Each row is a point on a landscape with many valleys, with its height.
From any point a ball rolls to the lowest of the 2 points nearest to it. It stops when none of these is lower. Distance is the straight distance between rows; heights are no part of it.
K_881 height 2.17: [128  91 134  82 152 154 146  76 158  83  84 113 104  85 157 126 144 150
 165 148 156 118 163 159 114 117  95 129 151 150 114 126 125 102 116 140
  95 112 109]
K_682 height 2.92: [130  95 121 132 145 129 179 106 184  58 116 105  96 125  95 140 169 129
 146 153 181 106 106 172  47 136  84  88 158 127 100  87 164 140 151 124
  99 108  96]
K_941 height 4.67: [147 148 110 130 156 129 156  62  92 161 110 170 141 150 155 141 114 127
  93 133 164 143 149 146 119 142  77 143 157 124 124 106  86 104 112 146
 146 161  78]
K_923 height 3.76: [134 154 123  87  84 155 160  65 111 132 102 115 168 119 117  93 126 100
 113 147 184 174 126 171 103 117 133 129 152 174 127  85 133 123 101 125
 159 145 149]
K_701 height 4.07: [111 123 153 161 142 136 186 135 109 160 174 150  52 169 147 189 148 135
  99 144 162 143 160  98 138 123  82 112 158 155 168 154 122  75 129 133
 113 114  89]
K_591 height 6.87: [121  97 126 136 120 118  65 139 110 119 120 119  96 171 145 197 149 180
 170 113 138 119  83  96 185 103 130 133 154 127 150 108 170  99 150 120
 196  99 145]
K_123 height 4.78: [105 148 143 171 168  84 169 185 112 124 180 117 125  91 105 194 152 107
  94  94  96 154  99 106  95 183 101  93 106 120 124 155 130 118 108 138
  76 175  36]
K_460 height 2.57: [162 158 135 123 199 131 112 132 131 163 114 145 101 166 169 114 117 129
 109 173  79  85 177 124 139 167 105 158 119  80 149 143  98 132  66 147
 164 123 148]
K_733 height 3.07: [161 140 111  93  92 132 126 140 202  75 148 109 133  80  99 129 107  71
 177 144 133 106  57 220  91 113 157  95 117 116 138 122 134 184 160  97
  51 138 125]
K_801 height 5.22: [112 196 125  80 122 148  86 115  98 131 115 186 195 121 155  72 119 146
 153  63 104 168 107 121 132 131 166 106  92 134 152 132 113 124 108 142
 176 193  93]
K_819 height 3.49: [160 155 114  77 100 143 136 118 194 102 150 115 172  98  97  88  81  67
 137 152 134 137  78 237  57 143 179  97 107 116 150 109 123 187 122 119
  60 170 122]
K_161 height 5.48: [117  93 122 134  97  80 150 159 145 105 120  93 121 119 120 101 124 151
 124  93 107 130  79 107  90 103 168 114 125 132 100 148 149 185 135 182
  68  59 125]
K_663 height 4.47: [124 156 131 127 132 129 166  77  95 153 137 155 150 128 116 145 123  99
  90 129 182 158 109 167  89 170 107 119 142 158 105  93 110 104 126 129
 111 189  57]
K_422 height 5.33: [114 117  87 106 122 144 119 146 130 114  93 101 148 133 160  41 113 127
 138 112  88  90 181 118 121 102 158 154 122 107 106 134 131 156 110 164
 134  89 189]
K_637 height 6.22: [125 131 142 105 103 123 121 122 147  85 122  99 126  80  97 164 165 118
 153 116 155 131 117 143 149 117 108 123 156 149 134 112 141  92 157  99
 139 116 117]
K_494 height 4.58: [ 73  90 117 112 106 133 189 101 136 117 101  92 185  62 125 118 169 136
 114 105 186 179 131 138 146 102 119 125 181 146  79 100 158 116 142 136
 115  68 142]
K_128 height 3.03: [111  88 121 155  89 138 179 132 119 114 111 106 130 112 130  40 123 148
 119 150 159 165 156 105  83  97 147 108 112 183 102 132 138 154 131 139
 114 100 187]
K_570 height 6.69: [134 137 143 120 147 159 127 153 103 115 137 100  90 130  73 128 121 127
 132 155 138 123 114 103 134 156 137 140  98 165 119 139  94  83 142 104
 149 149 128]
K_729 height 5.65: [ 63 158 132 118 154 116 147 120  99 140  94 175 179 115 185  75 117 185
  93  62  92 158 134  60 106  94 135 125  64 144  79 157 125 127  82 151
 155 121 125]
K_921 height 5.50: [112 166 121 118 163 111  43 110 151 158 111 159 141 162 154 106 131 171
 158  92  88  75  82 131 151 121 133 114 104  84 148 151 151 157 134 164
 165 119 107]
K_414 height 2.89: [133  95 141 154 144 107 174 115 118 167 152 118 158  82  99 175 134  96
  99 157 133 156 162 135 145 166  89 136 132 113 102 134  80  99 129  98
  68 131 124]
K_874 height 3.78: [127 127 169 152  85 117 170 103 136 141 161  90 114 107  65 194 140  84
  91 134 187 134  99 124 118 132  94  66 153 157 148 104 153 124 176  82
  95 178 116]
K_596 height 5.09: [118 174 152  89 104 161  62 135 105 141 132 170 187 101 146  90 110 122
 168  85 100 136 142 130 142 151 184 137  92 115 185 148 119 160  90 112
 160 219 131]
K_618 height 5.72: [121 159 108 119 138 107  96 100 112 159 122 175 142 182 177  87 112 146
 135 107 131 107 152 121 127 123 121 136 114  89 134 119 118 156 106 148
 182 119 153]
K_898 height 2.13: [124  66 134 174  54 109 152 109 100 147 121 117 165 113  79  86 129 125
  63 162 158 134 178 107 137 130 145 119 140 142  97 117 141 159 157 103
 112 101 194]
K_641 height 2.22: [171 132 135 115 150 134 114 142 157 134 129 113  89 177 145 115 109 109
 163 177 106  76 162 163 131 150 138 148 137 111 152 119  96 147  80 132
 141 114 178]
K_692 height 2.93: [158 114 154 108 114 159 179  94 166 103 125  99 114 101  94 144 135 107
 131 179 182 129 146 162  95 139 116 104 156 181 140 112 117 119 136  86
  99 136 137]
K_690 height 5.71: [147 107 108 148 142  94 159 171 178 101 129  76 104  95 100  84 133 103
 106 141 109 134 103 144  82 128 135 134 132 122  89 140 136 185 123 157
  44  76 108]
K_694 height 3.36: [153 115 173 122 126 124 191 119 157 120 177  87  74 125  99 173 146  86
 104 172 169 143 131 133 114 124  85  96 144 182 167 109 139 120 148  69
 109 140 129]
K_81 height 6.41: [137  85 192 153  95 146 118 108  92 129 114 129  89 130 120  83 103 171
 113 148 112  72 146  95  99 135 164 120  84 174  93 186 115 152 156 130
 101 141 149]
K_144 height 3.95: [119 141  98 168 120 122 131 109  59 164 135 176 161 151  95 139 109 123
  53 102 169 169 139  88 150 140 140 143 149 120 106 143 108 108 136 102
 117 154 112]
K_974 height 3.00: [146 144 132 126  53 111  86  90 119 160 127 171 187 169 130  65  90 100
 130  93 137 155 145 148 132 128 180 132  97 140 148 124 145 175  85 122
 147 187 178]
K_32 height 6.08: [142 119 136 136  92  92 145 144 162  94 134  68 127 108  61 174 165  96
 136 153 157 127 105 137 134  96 118  99 166 138 133  80 184 135 195 101
 135 116 152]
K_646 height 1.12: [128  87 123 179 115 114 153  70  96 168 110 167 120 191 127 112  93 137
  75 139 171  94 153 138 104 144 120 120 151 128 126 137 128 149 179 135
 104 117 128]
K_554 height 4.82: [119 135 132 168 145 161 151 120  57 164 145 171 104 144 110 189 141 137
  86 124 169 163 145  91 158 136 107 115 139 155 152 131 109  54 156  79
 129 169  86]
K_865 height 1.11: [135 113 123 147 159 114 154 135 155 102 115 122  42 155 152 137 141 141
 166 152 165 117 143 144 113  91 100 123 176 136 143 106 150 135 130 127
 142  67 141]
K_156 height 2.49: [109 110 139 148  64 134 111  74  93 152 125 179 176 156 154 127 105 149
 102 110 172 144 165 115 151 102 133 118 137 140 125  91 152 143  96  92
 179 125 202]
K_254 height 5.28: [104 123 118 132  71  66 131 159 144 106 135  88 150 101  79  96 134 112
 104  68 110 163  47 102 106 106 175  92  99 136 107 129 156 181 163 163
  65  84  93]
K_175 height 4.64: [144 191 105 103 138 156  85 183 181  90 139 104 106 152 172  83 127 139
 174 135  50  84  70 148 103 117 154 155  86 122 146 129 142 167 149 174
 138  95 131]
K_838 height 5.36: [ 97 199 119  64 139 168 134 117 113 125  97 145 191  82 124  79 122 119
 132  86  95 181 122 137 120 147 147 162  91 153 113 133  92 117  82 149
 156 188  96]
K_749 height 3.17: [141 125 145 147 152  93 166 122 163 139 155 115 159  94 108 197 136  78
 128 124 129 129 138 155 113 177  74 113 155  79 101 118 115 117 115 127
  73 146  72]
K_439 height 2.58: [154  77 162 161 101  99 140 120 100 165 149 120 130 130  97 135 114 112
 100 150 125 131 153 114 125 164 130 124 118 135 108 157  98 123 141 108
  78 137 155]
K_730 height 6.27: [108 141 137 148 158 115 127 147  99 131 116 104 127 156 106  24  96 156
 106 128  92 111 140  87  93 131 175 134  64 177  92 159  84 136 125 151
 115 114 123]
K_804 height 2.15: [107 104 126 154  81 112 122  98  97 171 152 153 142 144 115 114 103 147
  90  99 168 141 124 109 146 112 154 104 152 145 135 126 153 143 137 108
 132 112 170]
K_136 height 2.54: [144  96 173  74 116 182 149  83 166  90 118 110 112  82 150 125 143 123
 161 159 146 125 165 149  97 133 114 123 131 165 126 152 131 113 106  93
  98 143 159]
K_926 height 3.77: [150 127 164 175 127 109 210 141 115 153 190 123  59 164 106 196 160  76
  77 169 166 137 158 102 131 120  83 126 147 161 157 129 141  99 165  99
  88 148 107]
K_945 height 7.14: [102 130 137 118 104 131  91 124 124 123 129 116 121 138 123 121 134 164
 180  90 125 115  66 121 135  91 168 108 115 172 126 151 164 133 165 132
 159 119 114]
K_491 height 6.64: [158 138 119  84 149 152  63 173  98 112 129 125 163 113 136 201 153 138
 169 119  94 176 135  95 202 125 139 187 121 107 148 120 124  96 136  90
 180 172 127]
K_389 height 5.90: [130 141  95 130 103 123 110 121 138 131 135 110 153 165  80  49 108 102
 115 129 126 121 126 166 113 126 179 129 115 148 140  99 111 161 150 162
 132 121 137]
K_458 height 4.57: [146 192 135 116 138 147  98 166 164 159 174 144  97 156 108 125  93  55
 175 180 123 145 126 180 116 142 176 141 139 133 205 112 104 143 101  78
 169 178 133]
K_135 height 2.91: [158  92 176 139 134 160 109 107 113 118 133 142  77 178 136 160 111 134
 137 175 162 100 169 122 150 135 106 147 156 162 156 121 112 102 155  72
 174 147 145]
K_92 height 6.43: [112 155  99 153 195 131 146 169 104 132 134 115 110 165 125  60 101 165
  84 141  93 120 111  75 113 141 143 146  86 144  99 145  85  96 138 167
 140 110 110]
K_870 height 4.56: [ 98 131 126 147 133 133 188 122  72 151 164 141 131 123 109 209 167 115
  66  86 187 162 114  83 139 146  78 105 149 156 131 114 119  81 136 119
  96 192  56]
K_961 height 5.02: [124 110  81 122 122 101 120 151 147 129  98 110 170  99 128 128 156 105
 138 124 109 123 145 143 166 123 118 165 148  83 106 125 132 128 144 151
 121  87 157]
K_872 height 4.60: [108 126 143 180 156  94 171 153  92 160 157 138  63 173 131 148 108 168
  83 121 119 130  86  86  84 127 122 103 107 140 129 165 122 130 125 150
  93 115  75]
K_425 height 6.55: [125 117 178 149 126 183 140 128  69 109 109 115  82 136 121  83 119 160
  93 163 133 115 142  84 112 155 148 141  85 187  95 146  89 103 131  98
 138 148 158]
K_200 height 5.92: [145 110 127 140 151  98 172 128 160 115 151 111 135 116  96 101 101  80
 103 153  95 123 114 167  74 173 128 125 112  96  89 151  91 158  99 159
  54 122 101]
K_151 height 3.75: [151 142 126 110 142 132 152  90 169  85 159 110 161 117  82 133 105 109
 126 160 151 122  81 222  64 158 150  87 124 121 103 126 104 153 114 110
  82 180  97]
K_894 height 1.59: [109  96 137 165 171 125 101  82  83 160  75 159 136 185 167  84 104 189
 105 120 130  44 135 116 115 128 121 117 103 106 103 142 101 110 160 156
 164 134 141]
K_514 height 6.18: [133 126 143 104 134 133 120 107 170 115 114 134 146 100 132  73  96 146
 115 117  84  93 116 143  80 149 169 112  67 104 124 189 124 188  85 167
  78 135 136]
K_739 height 7.31: [ 89  86  98 118  75 133  98 143 144 105 108 104 145 106 158 110 152 139
 147  77 141 136 115 122 170  78 164 141 163 117 114 106 167 169 168 141
 157  70 186]
K_319 height 4.19: [121 104 147 128  68 130 193 101 131 163 145 111 167  68 109 157 156 100
  80 142 163 200 159 126 155 113 106 101 178 140 143 103 149 121 104  80
 130 114 192]
K_431 height 5.93: [150 109 129 170 109  79 150 155 158  99 143  70 126 106  70 166 151 100
 126 160 135 117 116 172 121 111 101 110 154  90 122 105 170 151 189 127
  70  82 130]
K_285 height 4.17: [107 145 119 146 116 106 156 105  97 172 159 175 168 111 118 163 143 130
  80  92 156 196 133 111 144 141 123 117 160 120 137 117 119 127 101 125
 112 143  87]
K_735 height 5.27: [147  70 154 129  94 122  31  91 119 134  92 125 158 137 145 162 142 166
 181 109 108  80 147 128 191 128 127 132 134  89 134 128 151 117 136 124
 168 139 182]
K_797 height 1.78: [141 132 129 151 183 117 140 149 123  98 117 115  28 197 145 156 126 149
 135 202 132  92 121 124 113 120  95 146 146 135 155 131 148 101 147 125
 143  76 121]
K_973 height 1.08: [110 106 139 151 136 131 107  49 102 126  71 165 108 190 175  94 119 175
 128 143 174  66 132 132 112 127 110 126 158 138 125 110 132 114 179 130
 174 149 141]
K_432 height 1.74: [147  69 150 143 129 145 154 124 179  96 105 100  50 119 142 136 169 146
 173 181 163 121 146 136 100  90 112  94 156 170 146 124 185 143 146 112
 104  77 149]
K_8 height 5.51: [ 84 168 135  93 153 150 139 151  96 138 110 154 149  86 151 101 121 147
 116  71 111 184 126  83 121 135 146 128  91 154 109 169 113 119  80 138
 150 161  96]
K_594 height 1.71: [115  77 106 188  94 103 131 104  75 189 121 145 160 161 103 105 117 135
  54 134 159 126 149 129 146 138 136 130 149 133 105 116 137 130 173 122
 122  92 168]
K_397 height 5.10: [133 150 124 133 130 141  81 112  96 153 132 176 138 142 171 150 158 151
 153 101 138 157 128 108 184 124 124 142 148 127 164 127 129 101  91 103
 196 158 121]
K_748 height 4.34: [104 136 124 142 125  98 185 136  99 176 182 126 160  96 133 199 186 100
  87  87 163 184 130 100 149 137  77  98 160 120 133 117 127 104 111 150
  80 142  61]
K_965 height 6.10: [113 149 119 137 125 125 144 140 133 105 139  95 122 168  89  21 111 137
 117 150 134 136 122 108  80 122 172 124 105 186  99 110  96 129 143 159
 128 108 115]
K_878 height 6.34: [137 114 130  81 143 124 108 166 156  77 100  98 132  80 124 170 148 133
 156 152  99 134 123 115 160 121 109 182 122 127 117 123 130  73 141 108
 146 126 111]
K_721 height 6.58: [112 167 105 145 168 153 138 194  96 119 141 116  81 170 106 114 116 152
 119 158  99 136 127  99 136 127 133 171  91 152 117 129  92  69 136 122
 169 114 109]
K_781 height 3.99: [124 111 121  99  61 149 160  96 114 156 111 139 181 104 111 131 146 110
  97 142 185 177 160 140 146 111 137 140 179 148 127  70 138 121 113  87
 148 151 178]
K_700 height 3.38: [147 120 110 123 145 122 178  88 193  85 154 119 132 111  93 161 129  98
 136 151 186 106  82 211  70 142 118  67 159 113 100  84 148 154 133 112
  82 140  99]
K_667 height 0.52: [129 112 132 157 116 119 135  25  95 160 106 189 130 198 176 101 103 150
  96 123 181  90 179 151 121 130 102 133 173 127 133 126 122 118 137 134
 141 126 136]
K_989 height 5.60: [129 173 121 129 182 122  68 100 118 158 113 184 106 195 169 132 126 170
 142 110 116  87 104 142 149 110  99 126 142  90 149 126 128 115 118 153
 183 127 107]
K_935 height 3.91: [151 167 158  97 175 173 123 178 127 125 137 134  70 103 165 192 121 117
 170 150  81 160 151  91 156 143 117 162 116 154 160 144 116  79  67 104
 172 132 121]
K_498 height 6.71: [116 114 125  83 100 159  67 153 116 106 105 121 139 101 162 193 151 160
 185  83 104 163 115 110 206  87 129 172 141 122 140  97 134  99 123 117
 200 118 141]
K_621 height 4.77: [138 189 127 109 124 150  68 156 144 145 178 178 110 167 125  87 110 108
 182 127 112 146 104 179 119 141 182 119 113 123 227  95 126 160 104 124
 158 183 106]
K_272 height 4.84: [118 124 150 168 182 115 174 173 101 156 168 138 104 118 123 149 127 139
  80 106  77 158  99  77  80 155  98 110  97 132 118 185 120 115 103 170
  69 128  73]
K_240 height 1.72: [129  80 116 116 151 144 148  72 146 108  87 130  72 142 180  92 146 158
 167 155 177 121 170 152  89 113 100 132 185 141 130 104 133 126 120 126
 137  85 141]
K_235 height 5.19: [133 121 150 121 116 149  42 104  88 161 114 161 148 151 172 154 131 161
 168  98 127 111 163 102 189 130 121 155 126  92 133 126 122 140 108 105
 200 163 167]
K_204 height 4.16: [136 150 154 139  83 149 185  85  87 145 149 117 145 135  85 193 136  80
  66 122 182 171 103 130  95 156 122  97 144 174 134 102 124 114 151  96
 119 201  83]
K_759 height 3.80: [160 111  66  62 121 156  81 131 193  77 113  89 140 108 125  91 126 112
 177 143  79  33 126 180 147 138 156 140  95  87 114 122 140 145 154 125
  93 115 145]
K_182 height 3.42: [117 123 138 141  74 144 172 107 110 139 124 113 148 112 112  83 113  97
  97 128 164 171 135 127 103 131 154 111 120 178  96 126 121 139 120 129
 126 138 155]
K_666 height 5.77: [156 127 107 157  98  77 128 166 145 142 149  78 131 120  69 140 122  86
 113 144 117 157 103 130 141 107 139 132 131  91 136 113 151 153 146 134
 114  82 141]
K_480 height 4.32: [103 150 121 171 148 112 176 148 110 189 185 160  71 182 155 177 133 139
 100 113 131 159 120  88 127 108 108  89 145 136 168 160 141 138 102 151
 120 104  90]
K_103 height 3.72: [162 169 155  84 189 147 103 153 117 152 115 148 129  88 144 170 119 119
 159 156  75 134 163 107 156 153 107 173 100 127 132 138  91  85  95  97
 147 184 106]
K_482 height 2.32: [143  79 101 110 125 136 141 114 208  58  91  88  65 105 109 110 186 121
 173 152 181 113 118 154  89  90 108 100 173 155 133  89 178 141 165 101
 108  88 132]
K_883 height 4.98: [124 128 161 152 146 151 112 120  66 172 168 188 124 130 167 192 154 161
 118 105 136 169 153  59 172 118 115 123 134 130 160 153 127  88 111  96
 155 167 106]
K_158 height 4.55: [103 157 124 150 158  95 215 184 119 132 183 102 113 102 122 196 168  94
  96 124 156 169 131 109 116 150  81 114 123 129 147 129 108 110 102 133
  87 145  57]
K_698 height 3.44: [129 162 124 121 167  77 171 158 156 116 154 122 146  62 111 227 135  47
 146 144 104 149 105 185 117 152  81 121 145  85 145 111 125 126 127 116
  73 150  61]
K_552 height 6.44: [114 144 109 114 116 141 110 197 133  88 124 101 142  92  83 148 154 114
 148 116 117 168 100 108 173 114 161 169 108 141 109 130 133  88 141 122
 148 106 131]
K_575 height 6.95: [120 138 107 182 129 103 101 172 114 138 147 129  91 164 119 181 145 174
 146 120 121 140  90  96 169  86 127 141 136 106 145 136 164  99 146 167
 143  85 135]
K_485 height 2.48: [107  63 140 132  68 105 140 113 115 121 101  97 177  90 106 106 149 140
 111 119 143 140 154 116 141 110 135 114 134 140  83 137 165 138 155 132
 114  93 193]
K_66 height 5.78: [ 49 137 135 137 149 115 132  94 110 123 125 171 149 136 232  98  98 188
 122  77 129 145 150  50 115  88 149 128  96 135 114 143 135 144  92 141
 172 113 164]
K_896 height 4.35: [145 173 142 117 135 136 111 185 164 131 158 123  88 141 132 145 132  82
 163 158  95 161 134 144 141 125 154 153 139 141 173 124 124 132  99 112
 166 134 142]
K_265 height 5.49: [139 126 157 119 106  88 110 160 138 122 155 128 138 100  97 109 119 120
 126  85  74 144  54 118  90 131 184  91  80 135 108 157 122 190 142 153
  71 127  86]
K_452 height 4.95: [133 164 128 107 103 147  71 156 126 143 157 157 146 119 125 130 127  96
 180  99 109 162  99 143 137 136 172 130 135 111 195 149 143 168 120 117
 150 180 133]
K_837 height 2.59: [135 144 126 111 128 142  90  98 155 123 126 135  81 178 161 102 102 118
 170 144 148  98 143 153 130 128 147 128 154 137 169 111 118 171 100 122
 167 131 162]
K_912 height 1.97: [121 113 128 162 161 137 112 108  55 183  95 165 175 155 136 105 113 168
  76 102 116  98 167  88 156 131 123 129 100  93 117 157 101 111 133 140
 149 145 144]
K_972 height 6.05: [154 100 146 135 153 105 140  96 165 128 143 128 127  94 130 130 112 139
 128 141  84  94 121 151  77 161 115  93 106 102 101 164 129 152 102 159
  61 131 119]
K_681 height 5.52: [127 156  78  95 140 174 134 138 156 126 103  85 141 143 145  50 110  90
 141 129 108 119 175 135 121 150 165 151 113 138 121 104 103 144  92 154
 149 120 160]
K_609 height 3.65: [128 165  84 171 132 141  93 156  76 133 159 155 162 144  73 136 142 116
  99 114 147 190 105  87 170 138 162 125 131 123 136 127 125  96 140  90
 138 170  99]
K_233 height 2.76: [117 135 129 117  67 131  84  81 105 145 103 172 197 165 156  98  83 117
 125  76 139 114 181 117 136 131 146 114 116 101 146 108 156 164  78 111
 177 176 185]
K_86 height 3.35: [165 121 126 104 172 114  98 113 117 150 115 144 122 144 119 171 115 120
 128 170 132 114 185 135 163 153  72 187 142 109 133 109  90  71 138  88
 146 153  88]
K_115 height 5.63: [153 115 144 147  80  70  96 171 146 137 151 115 132 105  84 141 127 100
 147 117  87 136  88 140 125  96 156 112 105 106 131 152 143 180 151 147
  82 101 113]
K_292 height 4.90: [125 115 113 112 131  93 113  95 136 155 114 153 181 102 139 145 127 136
 138 114 115 107 168 143 147 140  86 152 144  75 117 131 119 131 105 154
 136 120 131]
K_850 height 2.84: [144 140 106 158 177 114 132 169 120 159 130 150 103 174 151 119 123 133
  98 162  96 130 155  98 157 119 117 158 115  97 132 133 109 129  88 164
 154  87 156]
K_373 height 5.03: [101 129  98 124 102  89 156 136 149 114 131  90 183  93 102 121 142 102
  95  50 152 176  78 144  91 138 142 106 137 113  99 107 136 150 153 174
  85  98  94]
K_978 height 6.78: [111 101 131 111  88 157  70 125 116  93 104 123 104 134 205 173 160 170
 193  87 120 137 118 114 180  83 128 140 158 137 141 122 167 131 130 116
 192 101 187]
K_266 height 4.18: [133 139 113 107 146 117 101 137 184  99 140 139 136 107 109 144 107 145
 158 104  80  68  60 171 116 135 130 104  90  90 109 161 142 153 138 131
  89 135  87]
K_10 height 4.13: [142 158 145  78 149 171 114 169 158  94 134 110  42  98 184 166 121  91
 176 155 105 154 144 146 130 119 126 162 145 158 169 124 117 108  87 111
 171 119 147]
K_403 height 3.54: [149 167 140  80 192 134 101 123 130 152  81 144 143 112 160 121 120 132
 124 154 119 115 172 133 168 146  79 182 129 103 132 106  79  92  95 122
 164 159  75]
K_370 height 6.30: [137 111 171 128 116 126  87 107 123 133 100 140 120 131 147  89 108 167
 130 107  90  79 146 120 108 150 156 106  69 130 120 183 123 159 118 138
 115 149 164]
K_679 height 4.80: [125 142 115 126 120  93 153  65 103 161 118 169 184 130 149 115 118 121
  86 119 142 132 174 152 110 156  91 142 141  86 105 132 112 130 102 161
 101 138 106]
K_901 height 5.37: [121 122 136 127 115 126  71 124 113 148 102 129 150 139 163 132 125 166
 152  88  83  75 120 115 164 130 147 120 113  74 123 155 159 142 133 163
 160 111 168]
K_979 height 2.63: [159 104 167 162 151 178 105 125  74 156 127 156  65 183 181 169 108 162
 109 162 129 108 162 100 162 142 110 160 128 130 141 136  91  91 139  87
 199 159 150]
K_780 height 3.37: [147 169  90 160 152 119 114 163  92 155 164 154 104 142  99 171 133 125
 122 154 119 160 115 105 177 125 124 156 155 114 161 139 130  83 131 101
 157 157 109]
K_220 height 5.17: [153 100  65 116 101 123 112 162 159 113 103  97 141 116 135  69 120  92
 155 134  90  99 154 139 128 116 144 156 142  92 119 127 136 153 134 153
  89  63 180]
K_653 height 4.06: [135 122  96  71 151 175  77 135 175  70  85 105 116 131 169  71 126 145
 177 140  96  37 123 138 123 119 130 147 107  85 119 136 148 144 141 155
 136  83 157]
K_210 height 2.29: [130 118 146 163 176 146 112 122 107 142 120 152  46 205 165 164 116 182
 121 159 129  86 132  97 140 119  93 124 131 130 132 140 118  80 142 128
 171 108 115]
K_199 height 2.64: [ 81  50 131 161  96 126 169 152 112 120 115 101 133  78 121  66 148 158
 115 145 134 138 147 100 136  92 145 114 131 158 101 125 153 163 153 138
 103  51 176]
K_904 height 5.73: [151 145  91 115 144 126 132 119 166 127 113  98 124 161 124  18  90 106
 134 150 130 106 155 157  84 138 158 139 126 126 120 112 101 172 110 174
 114 109 145]
K_393 height 7.05: [109 124 121 154 114  86  96 154 133 108 122 101  99 157 109 150 132 158
 147  96 116 101  53 110 137  94 135 120 106 135 130 140 162 147 155 161
 131  86  99]
K_88 height 5.82: [103 140 126 136 162 111 110 110 108 135 106 143 147 170 200  40 100 172
 115 103 102  97 138  91 122  93 134 122  81 117 121 133 133 152 100 165
 165 120 155]
K_967 height 3.94: [142 135 143  98 182 131 170 145 201  58 139 135 112  93 125 174 115 142
 146 126 104  75  76 178 105 139 113  98  95 100 103 148 113 125 117 138
  84 130  91]
K_584 height 4.30: [118 130 106  89 167 166 131 167 172  70  79  86 126 100 149  57 133 125
 164 140  74  77 128 126 116 146 130 149  92 112 115 140 115 113 140 148
 124 117 153]
K_12 height 7.23: [101 108 119  97  58 149  91 137 120 109 117 103 139  91 121 135 155 146
 168  69 139 140  92 110 185 100 172 121 131 143 114 125 163 117 157 131
 151 116 164]
K_629 height 4.81: [ 94 135 111  99 108 128 193 109 140  89 104  73 185  62 111 117 163  89
 126  84 169 179  95 148 106 118 123 130 168 126  75 101 131 131 135 168
  94 108  91]
K_107 height 4.36: [ 76  85 153 130  72 130 198  77 129 144 138 137 178  86 137 153 167 123
 100  90 176 156 169 133 144  97  82  97 176 145 124  95 173 124 123 127
 113  88 164]
K_977 height 4.42: [140 169  84 118 126 143  67 173 198  84 132 131 116 148 106 123 107 129
 165 141  93  61  77 171 121 113 150 129 106 100 133 137 148 148 164 160
 116  94 117]
K_986 height 3.12: [161 164  98 161 162 118  99 201 112 153 132 135 118 143  99 147 119 118
 111 168  77 145 153 116 180 159 119 194 121  75 142 141 117 106 114 138
 148 133 129]
K_267 height 3.48: [160 144  92  69 121 157 135 171 197  66 131 101 139  81 118 102 105 102
 183 153  76  69  91 186 105 136 138 118  94  99 113 122 113 163 134 107
  69 136 142]
K_538 height 3.69: [134 164 127 108 171 112 143 165 183  94 140 131 129  77 117 218 147 107
 155 131  70  96  91 182 110 153  79 130 123  72 122 140 135 126 136 137
  78 131  74]
K_166 height 2.30: [143  93 155 181 138 128 133 125  94 185 131 163 117 139 139 119 109 157
  94 153 103 108 169  94 130 149 123 145 116 121 104 163 100 109 143 133
 109 137 142]
K_436 height 6.56: [116 155 127 105 132 156  89 167  99 109 126 120 146 124  92 140 150 131
 160 110 119 166 114  94 175 108 150 153 128 143 138 112 125  62 124  96
 201 162 116]
K_704 height 3.16: [165  75 151 122 151 123  92 128 142 103 136 123 127 128 125 197 128 129
 144 185 142  99 175 139 155 139  78 158 152 148 143 124 113  70 152  83
 148 137 120]

Two balls start at each pair of points below. Name the first point that both come to, or write none.
K_872 and K_575: none
K_92 and K_729: K_865
K_570 and K_945: K_254

Call two points neighbours if one is among the 2 nearest of the other. Go from one point of each pair to the other, from neighbour to neighbour, staying as low as possible. Name the highest point that can't be avoided.
K_594 and K_641: K_272
K_733 and K_667: K_175
K_865 and K_733: K_151
